A landscape with many peaks, sampled at points; each row gives a point and its height.
From any point a climber takes the steepest step (rise divided by distance) to one of its 2 nearest points. It stops when none of these is higher. Distance is the straight distance between rows; heights are no part of it.
z563 h=23.8: 9 4 -11 -20 -5 -25 8 -21 -12 -1 -19 25 -12 2 -1 -10 6 -2 1 -16 4 18 -6
z407 h=33.5: -27 27 -10 -7 13 17 12 11 -14 5 -4 12 -1 7 5 14 -2 -5 -2 20 -11 -14 -10
z811 h=37.3: -9 -16 -22 -16 6 17 4 -25 -23 1 -15 4 -12 -8 -16 0 -21 -3 -7 3 -10 10 -8
z599 h=47.4: 18 -20 15 4 -1 -9 17 -5 11 15 -9 11 -8 31 10 -4 9 -13 19 2 11 -23 10
z954 h=33.1: 3 2 1 -10 -3 -7 -3 -12 -11 8 -1 20 -18 -2 -37 -20 12 -17 13 6 6 -1 7
z109 h=5.7: -19 -6 -24 -19 20 -4 -9 6 -27 -2 2 -1 -4 1 -26 12 -5 -11 4 -6 -23 4 -6
z13 h=27.1: -2 -12 -16 -11 -8 18 4 -13 -12 -2 -11 -21 -1 -10 15 21 -15 0 -13 -5 3 1 -14
z529 h=28.1: 10 8 16 6 -11 -6 -3 -5 11 -5 3 -5 19 -17 -13 -14 0 0 -5 -5 -5 27 13
z418 h=30.1: 8 17 11 10 -18 -14 -10 0 3 -12 -5 8 8 -4 13 6 0 12 -1 -9 -7 18 3
z726 h=38.3: 25 -3 9 8 -16 4 4 -19 6 -5 -8 -4 14 -19 14 3 -9 13 -1 -15 6 22 4
z37 h=2.8: -11 7 -11 -8 15 -11 -24 18 -9 0 15 -24 24 -17 -13 15 4 -3 -7 -8 -6 3 -3
z285 h=14.1: 10 -16 -5 -13 7 -42 5 -12 7 15 3 5 -6 0 -9 -9 2 -25 -4 -15 11 0 4
z269 h=12.3: 7 -4 0 1 -7 -19 -3 -11 -6 5 -2 17 -24 2 -8 -11 10 -2 4 -8 11 -2 -4
z713 h=34.0: 16 1 14 19 -24 13 0 -3 19 -8 -8 10 7 -7 23 7 -13 21 7 -6 -8 13 6
z156 h=40.9: -4 22 16 7 3 -26 0 15 17 11 -5 17 19 13 -13 -2 7 -12 13 5 -17 15 19
z728 h=21.4: 4 19 -1 -2 -17 -6 5 -9 -12 -11 -11 27 -6 6 26 16 0 12 5 -8 -4 14 -8
z927 h=46.6: 11 3 17 21 -7 -26 -15 16 10 -7 17 -5 4 -4 -9 -19 -1 -2 2 -6 4 3 19
z175 h=32.9: -8 29 -3 -4 0 3 13 7 -11 -3 -6 1 17 1 36 30 -3 4 -11 1 -2 -1 -16
z15 h=0.9: 14 0 9 -1 -8 -32 4 3 7 7 1 16 -11 8 -16 -9 6 -18 12 -9 4 4 15
z825 h=31.9: 7 6 18 24 -16 10 -1 5 22 -4 1 10 6 1 11 -4 -4 16 8 5 -7 7 11
z610 h=31.4: -5 30 2 3 -10 9 13 4 -4 -7 -3 10 12 -5 22 21 -4 10 -12 1 -3 3 -13
z665 h=3.1: 10 3 9 14 -17 24 8 -14 11 -4 6 17 -9 -20 -8 -11 -4 19 7 -3 -5 17 3
z847 h=40.3: -12 -35 -16 -15 18 3 7 -22 -11 19 -22 2 -11 17 -18 -6 -13 -19 8 3 -8 -7 -1
z617 h=8.3: -6 15 8 14 -11 9 -6 12 -7 0 17 11 -26 4 1 6 8 5 7 11 10 -26 -1
z967 h=28.2: -1 26 8 0 -7 -1 5 -3 -13 1 -15 42 -6 22 5 12 4 4 23 12 -11 -4 1
z437 h=5.4: -18 -16 -16 -15 13 -5 -12 0 -20 3 7 -7 -11 -4 -37 1 -3 -10 2 -7 -16 5 -6
z356 h=57.0: 3 -16 -3 -8 -1 3 -10 -10 -4 -1 -2 -34 7 -16 -3 4 -8 -1 -11 -5 8 7 -1
z168 h=57.7: -7 13 19 17 5 0 8 15 15 6 1 8 14 27 14 3 8 5 14 15 -6 -3 11
z262 h=19.6: 9 -24 -5 1 10 -26 -9 10 -7 0 8 -19 6 6 32 10 -3 -5 2 -2 14 -13 -1
z632 h=36.3: -27 25 1 -3 22 -2 -4 21 -6 12 14 -2 13 -5 -20 6 9 0 -4 10 -9 0 -6
z854 h=49.7: 18 -14 16 6 -4 5 17 1 13 7 -8 13 -2 35 13 -2 12 -7 22 10 1 -16 10
z386 h=39.6: -12 -10 -10 -8 6 33 10 2 1 -2 1 -8 -2 9 2 4 0 -2 -1 19 -5 -6 -1
z397 h=23.3: -2 -24 -8 -11 13 16 8 2 4 -6 -9 -27 14 14 22 14 2 -4 -4 10 -3 -1 -6
z516 h=26.7: 1 12 -9 -2 -14 -3 -16 6 -13 -17 4 -10 -13 -18 12 13 0 12 -17 -12 12 -9 -16
z36 h=25.3: 3 21 6 -9 -19 -14 -9 -3 4 -12 -14 23 3 -3 -13 -11 4 14 1 -17 -9 25 5
z524 h=38.6: 1 7 14 0 4 -15 11 7 16 8 5 6 17 10 -17 -14 9 -19 12 6 -11 14 25
z684 h=52.6: -8 21 17 20 10 -7 6 26 8 6 5 2 17 24 27 15 1 13 3 10 -6 -8 3
z287 h=38.0: -18 7 -5 1 10 38 12 14 10 -1 2 -8 5 10 4 6 3 2 -6 20 -8 -15 -6
z770 h=9.3: 0 -2 7 6 -8 16 1 -8 1 2 9 9 -19 -6 -12 -13 3 5 7 7 7 0 3
z278 h=35.6: 6 5 -5 -11 1 9 10 -23 -11 0 -6 28 -3 -11 -23 -20 0 -5 6 9 -4 20 9
z263 h=35.9: 0 2 1 6 -3 -19 -27 14 -6 -7 24 2 -18 -7 -14 -8 14 6 2 -9 11 -13 -1
z775 h=39.3: -14 -26 -19 -21 18 2 7 -12 -22 11 -14 -2 -2 10 -9 1 -11 -19 7 5 -12 6 1
z706 h=53.2: -1 2 -5 -8 -6 -8 -12 -7 -9 -8 5 -10 1 -20 -11 -6 5 2 -11 -9 7 13 -5
z987 h=54.6: 0 -16 -8 -6 -3 -8 -16 -10 -9 -1 2 -26 -1 -22 -16 0 -4 -3 -13 -13 5 7 -7
z334 h=42.9: -8 23 14 10 8 -27 -2 16 10 7 0 8 25 7 -4 1 7 -1 5 0 -16 16 10
z943 h=37.8: -3 -18 -10 -18 12 24 17 -20 -4 6 -11 7 6 -1 -7 -14 -5 -7 6 18 -5 15 7
z198 h=41.6: -20 14 -5 2 17 14 2 24 4 6 7 -26 18 4 13 17 -1 1 -11 11 -7 -15 -7
z851 h=34.3: -14 30 -8 -11 10 2 11 6 -13 1 -11 -10 28 -7 19 31 -3 -1 -13 2 -5 5 -17
z785 h=36.4: -11 -10 -25 -16 5 4 -5 -20 -28 0 -14 11 -27 -6 -28 -2 -13 0 -4 -5 -7 3 -13
z880 h=3.2: -5 -2 -7 -11 20 -17 -16 13 -9 5 12 -32 31 -11 -1 14 4 -10 0 -5 -4 8 2
z742 h=43.1: 4 6 3 1 2 -25 -7 9 -6 -5 9 -8 15 0 22 11 5 0 1 -5 2 4 3
z537 h=25.9: -2 -6 -13 -17 0 28 9 -10 -11 -7 -15 -23 18 -9 19 25 -13 -4 -10 1 -2 8 -7
z327 h=41.8: -4 -28 -4 -13 13 7 7 -21 -4 23 -13 4 -15 13 -28 -18 -1 -25 13 10 3 -18 5
z7 h=32.3: 10 -30 0 4 0 14 8 -20 22 8 2 -8 -9 -10 -14 -28 1 -2 -5 0 12 -3 4
z531 h=9.8: 5 25 9 23 -21 10 -4 6 1 -12 8 19 -20 -6 12 7 -4 20 -2 -3 3 -7 -6
z341 h=41.7: -4 -19 -10 5 11 22 -5 22 7 -16 3 -39 4 9 7 15 -7 0 -13 5 -3 -22 -4
z795 h=35.0: -25 15 1 7 16 7 -8 26 5 7 20 -21 12 -13 -21 2 1 1 -11 9 -5 -8 -3
z806 h=35.5: 9 -15 10 17 -6 14 0 1 11 -7 12 -6 -12 3 13 -14 2 14 -1 7 14 -13 3
z190 h=36.6: 9 1 13 1 -6 -8 14 3 27 5 -4 6 20 8 -6 -14 -1 -13 7 5 -14 22 26
z644 h=23.2: -9 19 8 16 -1 17 0 18 9 -7 14 -15 9 -9 9 2 -3 12 -17 10 7 -15 -3
z995 h=42.7: -6 24 8 4 -3 -23 -10 12 -2 -4 5 15 1 7 1 6 12 8 6 -5 -4 3 1
z845 h=2.0: 1 10 -3 -10 7 -29 -20 11 -3 -6 17 -7 15 -17 -21 -11 16 -2 -4 -13 0 11 6
z152 h=33.9: 13 -27 5 11 -1 24 5 -8 19 -2 7 -8 -7 -4 -1 -19 1 12 -5 5 14 -6 0
z911 h=36.9: 7 -12 10 17 -2 -2 -8 10 4 -2 13 -7 -14 8 13 -9 1 6 5 5 17 -17 7
z933 h=36.2: -18 14 -13 -1 4 50 19 8 -1 0 -1 8 -8 2 4 6 -6 -2 -2 21 -12 -21 -8
z46 h=34.1: 14 -2 10 5 -15 -2 7 2 33 4 -17 10 22 0 12 -2 -12 -3 8 2 -17 26 20
z618 h=43.4: 9 -14 4 -12 5 -5 13 -19 0 24 -11 16 -12 11 -19 -14 2 -25 15 7 10 -16 4
z604 h=41.1: 0 15 25 21 1 -12 -6 16 22 2 0 -11 32 1 0 -5 -3 9 -3 3 -8 13 16
z416 h=35.2: -14 24 15 6 13 14 15 10 12 9 1 -8 29 0 0 4 0 11 -10 10 -4 10 0
z268 h=51.0: -10 -31 -5 -10 11 12 -3 -1 3 -2 0 -37 13 -3 -22 -7 -4 -9 -5 1 -10 7 7
z540 h=47.3: 1 -18 1 -6 8 -13 3 -1 9 11 13 -14 3 -5 -23 -22 7 -22 0 5 4 5 16
z614 h=5.6: 10 -18 -8 6 -8 15 -1 -12 -3 -3 -6 -23 -13 -8 29 14 -15 13 -17 -8 18 -13 -17
z33 h=2.5: 1 20 10 7 -17 17 -4 -9 3 -11 9 15 -5 -22 -15 -10 0 19 -6 -3 -5 13 -2
z881 h=4.7: -3 -13 -18 -18 20 -25 -10 13 -12 18 11 2 6 10 -8 9 15 -27 19 -1 -6 -2 2
z515 h=32.7: -4 -38 -13 -16 12 8 10 -22 0 8 -19 -15 7 6 6 -2 -10 -9 -4 -3 -5 4 -8
z514 h=25.4: 11 10 5 -7 -8 -12 8 -12 -11 5 -17 37 -11 15 -10 -4 6 -10 21 1 -6 5 7
z700 h=38.2: -7 -24 -9 9 6 -1 -21 17 -6 -2 18 -27 -17 -5 -11 1 -7 -1 -4 -5 3 -21 -2
z326 h=26.5: 15 9 8 -1 -20 -17 -3 -12 8 -9 -9 11 6 -14 -10 -11 0 2 -4 -17 -4 28 8
z504 h=32.4: -12 27 2 -5 8 14 10 -6 -13 2 -4 31 3 0 -16 -3 3 3 7 21 -9 5 4
z200 h=32.8: -11 34 12 10 0 7 13 10 2 4 -2 3 22 -2 10 14 -4 13 -13 7 -4 6 -9
z802 h=45.0: 19 -11 15 -8 0 -9 20 -12 2 22 -8 18 -12 22 -10 -10 5 -21 21 5 5 -19 9
z538 h=48.7: 20 -4 13 21 -5 -36 -19 14 6 -12 8 -3 -4 -6 5 -17 -8 -1 -1 -16 12 0 8
z674 h=5.2: -10 -19 -18 -18 11 -20 -16 -1 -14 5 6 -5 -5 -6 -25 -2 4 -15 3 -10 -5 6 -3
z464 h=7.2: 18 5 11 24 -24 -26 -21 9 13 -5 -7 20 -24 4 -2 -7 -3 7 10 -11 4 -4 10
z446 h=10.8: 7 15 1 7 -20 7 -4 -9 -7 -11 4 15 -24 -11 8 3 0 19 -7 -7 6 2 -13
z832 h=30.4: -4 37 17 12 -11 -6 -2 10 5 -8 -10 9 21 -3 7 21 -5 23 -12 -7 -5 12 -8
z470 h=20.9: -4 16 15 15 -10 7 5 6 23 6 -16 24 20 9 18 10 -8 13 12 9 -18 14 7
z952 h=15.4: 9 -27 1 -10 11 -3 17 -23 23 19 -4 -1 -7 5 -18 -23 -2 -22 -5 -2 13 -4 9
z616 h=27.0: -8 32 8 -2 -17 -12 -10 7 6 -11 -15 31 6 3 -2 2 5 21 1 -10 -14 14 -1
z151 h=33.3: -11 -20 -11 -2 -2 10 -3 -13 -9 9 -3 -4 -28 1 -3 5 -9 -1 -4 -4 5 -10 -13
z621 h=7.8: -16 19 1 7 -5 11 -10 15 -12 -2 17 12 -32 -1 -14 7 8 -1 7 11 5 -30 -7
z283 h=3.6: 0 -9 -14 -14 17 -24 -8 10 -8 7 8 -21 25 1 17 15 6 -13 5 -2 -3 8 1
z27 h=22.6: -5 20 12 3 -1 11 14 -3 3 2 -5 18 17 8 15 6 -6 8 6 8 -12 15 4
z465 h=18.8: 13 -29 -1 1 10 -21 -4 -2 3 3 1 -21 6 3 22 -6 -1 -9 -6 -6 16 -7 1
z324 h=38.5: -7 -23 -20 -21 16 16 14 -21 -15 8 -17 7 2 7 -5 -4 -10 -12 6 15 -8 9 1
z930 h=24.5: 15 12 -5 -20 -8 -23 4 -13 -11 -1 -24 37 -18 12 -16 -14 9 -2 13 -13 0 10 3
z628 h=29.0: 10 18 8 6 -18 -17 -19 2 -2 -19 0 3 -2 -8 5 2 2 19 -7 -18 4 11 -1
z923 h=29.6: 2 13 16 9 -5 15 2 -6 11 -4 8 -11 25 -17 -9 -12 -1 9 -6 3 -2 19 10
z813 h=45.3: -16 9 -10 -3 -2 -5 -9 14 -12 -4 13 1 -12 -1 8 16 7 -1 -3 0 2 -13 -10
z641 h=35.1: -14 14 -12 -10 0 31 12 -4 -10 -2 -4 8 2 -8 8 8 -10 2 -7 16 -9 2 -8
z577 h=41.5: 5 2 -2 -2 -2 -11 -7 2 -12 -6 4 -14 8 -6 29 18 -3 2 -8 -4 8 1 -5
z239 h=7.4: -21 20 -13 -2 -3 7 -15 21 -14 -4 14 11 -27 -1 -19 11 9 -4 3 2 -4 -28 -11
z664 h=33.8: 7 -35 -12 -17 10 19 17 -26 6 6 -16 -3 8 1 13 -7 -4 -1 -3 3 2 9 -7
z494 h=23.1: 10 8 -8 -14 -14 -19 -3 -19 -11 -8 -16 21 -19 -2 7 -6 5 15 -2 -23 9 15 -15
z351 h=49.1: -12 -22 -5 -13 17 2 -1 0 4 9 9 -23 9 -1 -24 -13 3 -21 4 10 -8 6 11
z919 h=32.1: -10 -20 -16 6 -5 17 -2 -9 -9 5 -5 -10 -35 5 5 10 -17 4 -8 -9 5 -21 -20
z675 h=39.2: -22 28 -1 3 21 8 17 27 -2 17 -3 -12 22 -2 7 19 1 3 -17 12 -5 -8 -15
z589 h=9.9: -15 13 4 5 -4 19 -4 2 -4 0 16 9 -14 -9 -21 -7 5 2 1 13 0 -6 0
z940 h=35.3: 13 -31 -6 -6 9 29 25 -28 17 3 -15 11 -6 0 13 -10 -2 10 8 3 6 -1 -10
z523 h=36.1: -12 -2 -16 -19 3 24 8 -13 -18 -2 -9 0 1 -10 0 7 -13 -5 -6 12 -9 12 -5
z693 h=38.4: 4 3 14 21 -1 -14 -15 21 -1 -6 18 3 -11 11 18 0 2 3 11 2 11 -19 9
z260 h=37.4: -30 29 -3 0 21 10 8 26 -5 15 4 -3 11 -7 -16 10 2 -1 -14 13 -10 -6 -14
z343 h=6.3: -25 28 -23 -20 5 4 -7 23 -17 -9 -4 0 1 -14 -23 14 0 2 -17 -13 -15 -10 -16
z111 h=4.4: -2 -13 -9 -15 23 -23 5 12 -8 20 6 0 9 19 3 9 15 -28 22 8 -2 -4 8
z224 h=36.0: 24 -5 7 12 -21 10 9 -17 11 -6 -12 8 1 -13 27 9 -14 23 7 -12 -2 15 -2
z459 h=48.0: -7 18 8 -6 6 -16 2 5 -8 6 3 17 6 10 -10 -3 14 -14 17 7 -7 6 11
z325 h=9.1: 12 10 11 25 -20 -4 -9 7 1 -13 6 8 -16 1 23 4 -7 17 -2 -4 6 -5 -2
z984 h=44.3: -10 1 -8 2 9 18 -2 23 3 -9 2 -38 15 3 16 20 -7 0 -14 4 -5 -20 -5
z203 h=6.2: 12 5 4 4 -7 -39 -15 15 -5 -2 6 19 -15 12 -1 -2 15 -1 16 -16 7 -9 5
z284 h=7.3: 4 7 -2 6 -13 12 9 3 -6 -7 2 -3 -5 2 37 18 -5 9 -10 2 5 -9 -10
z547 h=32.6: -14 14 2 0 4 30 1 9 8 -4 4 -28 20 -18 -15 5 -4 2 -19 7 -2 -3 -1
z212 h=20.6: 4 13 6 5 -14 -6 6 -2 -4 -5 -10 21 6 13 33 19 0 8 7 -1 -9 14 -3
z29 h=6.1: 13 -2 -5 -3 -3 -44 -8 5 -9 2 1 19 -13 15 13 4 16 -3 11 -20 11 -8 -2
z820 h=25.5: 13 7 6 9 -12 -1 -13 1 -10 -15 10 -17 0 -20 12 5 -9 13 -15 -8 18 -4 -5
z958 h=33.7: -17 19 6 6 0 17 -9 9 2 -4 17 -17 8 -22 -21 -3 -1 6 -16 8 4 -3 -2
z169 h=20.3: 1 -1 5 13 11 27 5 18 19 -14 6 -17 9 18 20 4 10 9 -10 19 2 -19 -1
z635 h=22.3: -3 -32 -11 -8 11 3 -2 4 -2 -3 -5 -33 10 11 19 14 -4 -4 -6 -1 -2 -8 -4
z364 h=53.4: -3 -29 -6 -8 7 18 -3 -2 1 -3 -4 -44 16 -5 -13 6 -10 -1 -12 -5 -3 4 -1
z402 h=37.5: -2 1 -9 -5 7 2 -8 12 -9 -7 -3 -40 23 -10 20 30 -9 -2 -11 -6 8 -6 -3
z640 h=22.4: 8 20 -5 -15 -18 -14 -4 -6 -11 -15 -13 20 -6 0 15 3 7 20 -2 -21 2 15 -10
z23 h=4.1: -4 -4 -8 -11 17 -24 2 8 -7 13 9 -7 19 12 20 13 14 -16 13 5 -6 3 5
z26 h=37.2: 16 -31 -7 4 6 17 15 -35 26 11 -12 3 -11 1 17 -17 -4 9 2 -11 14 -13 -13
z96 h=27.8: 0 23 -2 -8 -9 -14 -17 8 -10 -18 8 -3 0 -13 4 7 7 14 -12 -15 8 0 -9
z801 h=5.8: 15 2 -5 -12 -9 -44 -1 -4 -1 4 -15 26 -19 16 0 -5 12 -4 8 -26 9 1 -2
z917 h=34.9: -25 14 -21 -3 5 32 19 13 -12 2 -10 2 -7 8 4 16 -13 -9 -4 14 -19 -20 -7
z486 h=24.6: -6 -3 -9 -16 10 24 16 -1 -4 -1 -11 -21 20 5 30 22 -5 0 -8 10 -4 2 -6
z123 h=6.4: 12 -14 -8 0 -8 18 10 -8 -2 -5 -8 -15 -2 -2 41 19 -9 11 -12 -1 15 -7 -15
z510 h=42.8: -8 -22 -1 -8 16 15 2 10 0 11 3 -9 -9 22 -18 -5 15 -16 21 20 -3 -23 8
z544 h=39.4: 4 2 -7 0 -4 7 -3 8 -7 -11 -2 -31 11 -9 31 27 -11 2 -14 -4 13 -10 -5
z129 h=45.9: 24 -15 10 21 -14 -13 3 1 15 -4 -12 3 0 12 34 -1 -13 7 7 -5 4 1 9
z162 h=2.3: -2 -5 -8 -7 8 -22 -23 13 -9 -1 19 -17 9 -18 -19 -3 10 -7 -3 -10 2 3 2
z310 h=6.7: 15 8 3 6 -21 -35 -19 10 4 -8 -8 24 -22 11 -6 -8 9 7 11 -20 5 -4 9
z210 h=7.9: 15 3 12 21 -23 -11 -10 1 17 -2 -2 16 -12 -3 -10 -14 -3 4 8 -5 -3 11 13
z627 h=34.4: 5 -2 -6 -9 0 7 4 -24 -13 5 -8 27 -19 -12 -33 -23 2 -4 6 6 6 8 3
z508 h=30.3: -9 35 8 4 2 14 11 -2 -9 2 -11 42 1 14 -6 6 -1 11 13 18 -12 0 0
z182 h=6.0: -25 14 -21 -20 13 1 -9 12 -19 -4 3 -2 3 -7 -24 13 -2 -5 -4 -4 -20 2 -10
z258 h=40.6: -3 19 13 14 -3 -18 -12 18 -7 1 15 16 -10 16 3 8 14 4 17 3 3 -15 4
z935 h=22.1: -1 14 10 14 5 30 8 18 18 -11 5 -18 18 -3 15 6 0 16 -19 11 5 -16 -3
z509 h=27.9: 5 2 13 5 -2 30 18 -8 16 -1 2 13 7 -1 -1 -13 1 12 11 11 -9 10 9
z765 h=3.7: 11 -10 4 4 -7 30 15 -21 10 -1 5 9 -9 -22 -3 -14 -5 18 5 1 4 10 -3
z576 h=30.9: 5 -32 -6 -2 3 13 2 -30 16 11 -7 -19 -2 -19 -14 -23 -10 0 -12 -8 10 4 -5
z754 h=17.6: 12 -34 -4 1 6 -5 -1 -17 12 5 -6 -25 4 -1 15 -11 -7 -3 -12 -7 17 -7 -5
z245 h=44.2: -15 -8 -5 -9 13 2 -7 9 -11 14 11 -3 -11 14 -20 2 11 -16 21 15 -5 -17 5
z972 h=39.8: -8 -19 -5 8 5 20 -11 17 4 -10 12 -33 -8 0 -4 1 -7 3 -10 4 1 -20 -1
z477 h=37.1: -1 -14 -3 10 1 -12 -21 5 -5 1 17 -12 -22 -9 -12 -10 2 -1 -3 -3 15 -14 -2
z669 h=4.9: -9 -12 -17 -19 13 -22 -5 2 -15 10 5 0 1 2 -7 8 9 -19 9 -2 -3 4 -3
z895 h=48.6: 24 -14 8 14 -8 -26 -5 1 3 -6 -3 -9 5 6 26 -5 -10 1 -1 -12 11 3 6
z303 h=8.4: 12 9 10 21 -16 5 0 10 2 -13 4 -1 -4 3 38 11 -9 18 -2 -1 10 -11 -2
z710 h=24.3: -2 16 12 6 -7 7 7 -7 9 -1 -7 25 18 -3 -5 -3 -6 6 9 5 -19 25 8
z40 h=46.0: -13 8 4 -7 16 -8 0 11 -7 15 12 7 5 10 -14 -2 19 -16 22 14 -4 -5 11
z216 h=12.1: 19 -3 4 10 -11 -17 -9 -14 0 -5 2 -1 -10 -13 5 -9 -3 9 -10 -14 14 6 -4
z660 h=43.2: 25 -24 8 12 -5 -3 16 -13 22 1 -11 3 2 12 26 -9 -5 3 2 -8 7 3 4
z98 h=28.3: -4 -4 -18 -11 -8 26 6 -14 -18 -5 -16 -17 -4 -16 -1 23 -22 -4 -16 -12 -4 5 -16
z68 h=21.3: -2 -33 -13 -2 13 -4 -9 13 -7 -2 2 -37 4 9 17 19 -13 -3 -6 -10 0 -17 -8
z982 h=31.1: 0 6 12 5 2 24 -2 1 12 -6 10 -28 24 -19 -7 -7 -1 9 -12 8 5 7 9
z666 h=45.5: 10 -22 3 -3 2 -16 -3 -9 9 4 10 -20 5 -15 -12 -21 0 -13 -10 -5 11 7 9
z297 h=17.8: 10 -29 6 12 12 15 -1 10 21 -11 4 -12 -2 22 3 -12 20 -3 1 21 11 -22 5
z214 h=13.5: 4 -22 -4 1 8 -30 -9 -9 4 15 6 -3 -16 0 -10 -12 5 -18 2 -11 15 -16 0
z769 h=8.5: 14 -3 12 15 -16 -1 0 -9 11 0 4 10 -11 -5 -3 -17 -1 4 4 -2 3 9 10
z622 h=9.0: -7 26 11 22 -13 10 1 14 2 -7 15 13 -12 4 12 9 0 14 -1 6 3 -17 -4
z16 h=51.1: 26 -15 13 18 2 -31 -13 6 2 -7 3 -12 0 -5 20 -14 -14 -3 -5 -16 20 -5 1
z132 h=10.6: -16 25 -5 -6 -5 16 -5 -1 -13 -11 6 21 -16 -13 -23 -8 3 8 -6 7 -1 1 -5
z672 h=34.2: -6 -19 -12 -3 1 -1 -5 -25 -8 14 -8 4 -25 -3 -7 -6 -4 -4 -3 -5 11 -4 -15
z133 h=31.7: 2 11 9 -1 -3 -17 -8 4 -2 4 12 17 -11 2 -33 -17 18 -10 16 3 -1 -3 12
z93 h=29.5: -10 0 -25 -5 -10 29 7 -6 -19 -7 -12 -7 -21 -13 -2 16 -21 -1 -16 -7 -12 -7 -17
z314 h=14.7: 11 -13 -1 -10 6 -20 17 -27 12 21 -5 9 -9 1 -15 -18 -6 -26 -3 -9 13 5 6
z690 h=12.9: 13 -10 2 11 -4 -30 -6 -8 4 6 4 2 -19 -2 -2 -15 3 -5 -1 -12 16 -6 -1
z238 h=32.0: 13 1 12 8 -17 -12 4 -4 12 -2 -7 3 13 0 15 -1 -4 1 3 -7 -8 21 13
z328 h=24.4: 5 8 9 12 -6 7 -7 7 2 -11 13 -19 7 -11 13 2 -8 10 -11 1 11 -6 2
z738 h=6.9: -24 23 -21 -10 -3 9 -13 19 -14 -13 7 1 -19 -13 -26 7 2 2 -13 -9 -9 -18 -16
z863 h=41.0: 14 -10 8 1 -4 15 4 -12 7 -6 -1 -16 16 -12 13 -3 -3 8 -7 -1 8 11 3
z492 h=11.1: -9 11 -11 -16 -2 7 -9 -9 -18 -8 -1 20 -26 -8 -25 -9 6 6 2 4 2 0 -9
z428 h=20.4: 4 -26 -13 0 14 -19 -17 14 -11 1 11 -27 5 2 22 17 -10 -5 0 -9 5 -16 -7
z171 h=44.0: 0 9 20 17 2 -14 -7 15 17 -1 16 -13 20 -1 -12 -17 2 -2 3 4 -4 7 20
z870 h=35.8: -9 14 -8 -12 10 -6 -3 8 -11 0 0 -24 26 -10 17 28 -1 -2 -9 -3 0 4 -8
z488 h=30.7: -15 -32 -10 -3 9 13 5 -2 -12 2 3 -23 -17 14 -17 6 -15 -5 -4 -8 -14 -9 -5
z828 h=53.8: 6 3 17 17 -2 -4 5 15 14 4 0 8 6 33 13 0 10 -4 21 13 -2 -11 17
z696 h=40.1: 23 -33 1 5 10 0 14 -24 32 5 -13 -2 2 13 25 -14 1 2 -7 -11 15 -13 -5
z391 h=38.1: -4 12 20 11 12 0 8 9 16 5 2 -8 31 9 5 -6 5 7 1 8 -12 13 13
z466 h=30.6: -14 -6 -23 4 -10 25 5 -4 -16 -5 -8 -5 -38 -4 -3 14 -20 -3 -12 -11 -10 -17 -22
z424 h=26.1: -8 18 14 4 1 21 10 -6 6 2 5 16 13 -8 -13 -10 -2 8 3 13 -11 16 7
z28 h=28.6: -8 37 7 0 -12 -8 -2 7 -1 -11 -10 20 10 0 4 12 0 23 -8 -9 -9 12 -9
z30 h=41.2: -7 -26 -2 -6 14 28 3 4 9 -1 -2 -11 -4 22 -7 -3 11 -8 7 21 -2 -13 1
z122 h=35.4: -9 -12 -23 -13 6 -3 -7 -31 -16 7 -19 14 -29 -3 -18 -6 -8 -2 -4 -9 2 -1 -20
z777 h=4.6: 10 -13 -8 4 -12 25 1 -20 2 0 -3 -16 -14 -23 9 3 -14 14 -14 -6 14 -2 -15
z294 h=16.1: 7 -36 -1 -7 14 6 10 -9 24 10 -2 -10 -1 11 -19 -24 9 -19 -1 7 10 -9 9
z983 h=53.0: -7 17 2 -14 2 -11 -3 -6 -7 -8 0 10 11 -11 -22 -14 10 -1 -2 -1 -7 25 3
z962 h=29.8: 13 -7 15 15 -9 17 12 3 30 -3 -4 10 13 6 3 -13 -1 9 12 6 -10 10 17
z948 h=50.5: -4 19 6 -5 -1 -10 3 -4 -2 -1 0 17 6 -1 -16 -12 10 -9 8 4 -7 19 10
z865 h=30.2: -2 20 9 3 0 -27 -13 17 4 0 17 13 2 4 -26 -11 21 -2 11 -5 -3 0 12
z271 h=26.8: 2 15 5 -10 2 -4 10 -7 -20 8 -11 32 0 23 -1 3 7 -10 26 17 -6 -4 7
z469 h=0.3: 19 9 13 -1 -18 -25 0 2 16 9 -14 27 -11 12 -24 -5 1 -18 16 -1 -7 7 18
z649 h=47.0: -15 21 -1 2 5 -2 2 16 -7 0 10 1 4 5 15 17 4 0 -4 9 -4 -10 -9
z79 h=55.4: -7 17 0 -9 -5 -1 -10 -5 -7 -10 8 1 2 -19 -22 -10 8 4 -8 -1 0 16 -1
z369 h=43.6: 15 -16 7 2 -7 -2 1 -16 9 2 5 -15 7 -17 -2 -16 -3 -2 -10 -7 11 12 8
z472 h=33.6: -18 27 -2 -3 6 17 8 0 -10 0 1 19 3 -2 -5 3 -1 2 -5 17 -8 4 -4
z868 h=11.7: -2 1 -9 -13 1 -3 -1 -14 -21 3 -9 22 -23 3 -12 -5 7 -5 8 3 6 -1 -6
z447 h=45.1: -2 15 9 3 3 -22 -3 8 1 0 6 0 19 3 7 3 9 -3 5 -2 -8 11 7
z588 h=19.7: 12 -4 4 5 -16 -6 11 -8 3 1 -15 17 7 13 41 14 -6 6 10 -5 -7 16 3
z980 h=4.2: 13 -12 -1 5 -10 26 7 -25 3 2 0 -3 -12 -27 3 -7 -9 17 -5 -5 9 7 -12
z686 h=1.2: 11 3 1 -8 -3 -37 -5 3 4 -1 7 11 -4 0 -20 -14 12 -14 2 -13 3 10 11
z999 h=49.2: -9 18 5 11 9 -8 1 24 0 1 14 -2 9 12 29 17 3 5 3 10 1 -16 -2
z575 h=16.8: 10 -29 6 2 9 9 10 0 22 3 2 -7 -3 16 -11 -20 16 -13 5 14 9 -13 12
z333 h=18.9: 1 -9 7 9 14 17 1 18 18 -8 7 -10 5 25 10 -4 18 1 4 20 3 -17 6
z370 h=31.6: -12 -38 -12 -9 14 10 7 -15 -7 4 -10 -21 -7 18 -3 6 -15 -6 -5 -8 -10 -4 -10
z600 h=11.5: 16 5 5 10 -20 2 -4 -16 -2 -9 2 5 -12 -17 6 -3 -3 16 -7 -11 10 12 -8
z304 h=36.8: 2 -6 -1 -11 1 16 16 -20 -7 4 -3 13 3 -9 -11 -18 -3 -4 6 12 -4 19 7
z483 h=1.5: 0 2 -7 -16 1 -31 -15 6 -7 -4 10 9 -4 -8 -26 -15 20 -7 2 -13 3 9 4

Where does a climber stop that starts at each point below?
z370: z16
z547: z984
z576: z356
z424: z356
z933: z79
z616: z16
z304: z168
z575: z447
z770: z447
z486: z811
z162: z531
z851: z447
z665: z531
z418: z447
z494: z811
z863: z356
z669: z531

Call two points neighbours if one is among the 2 nearest of the other. Go from one point of each pair to the other, from neighbour to neighbour, staying as high as possible. Name the lowest point that can't be avoided.
z811, z16: z576
z356, z79: z706
z811, z356: z407
z16, z447: z610
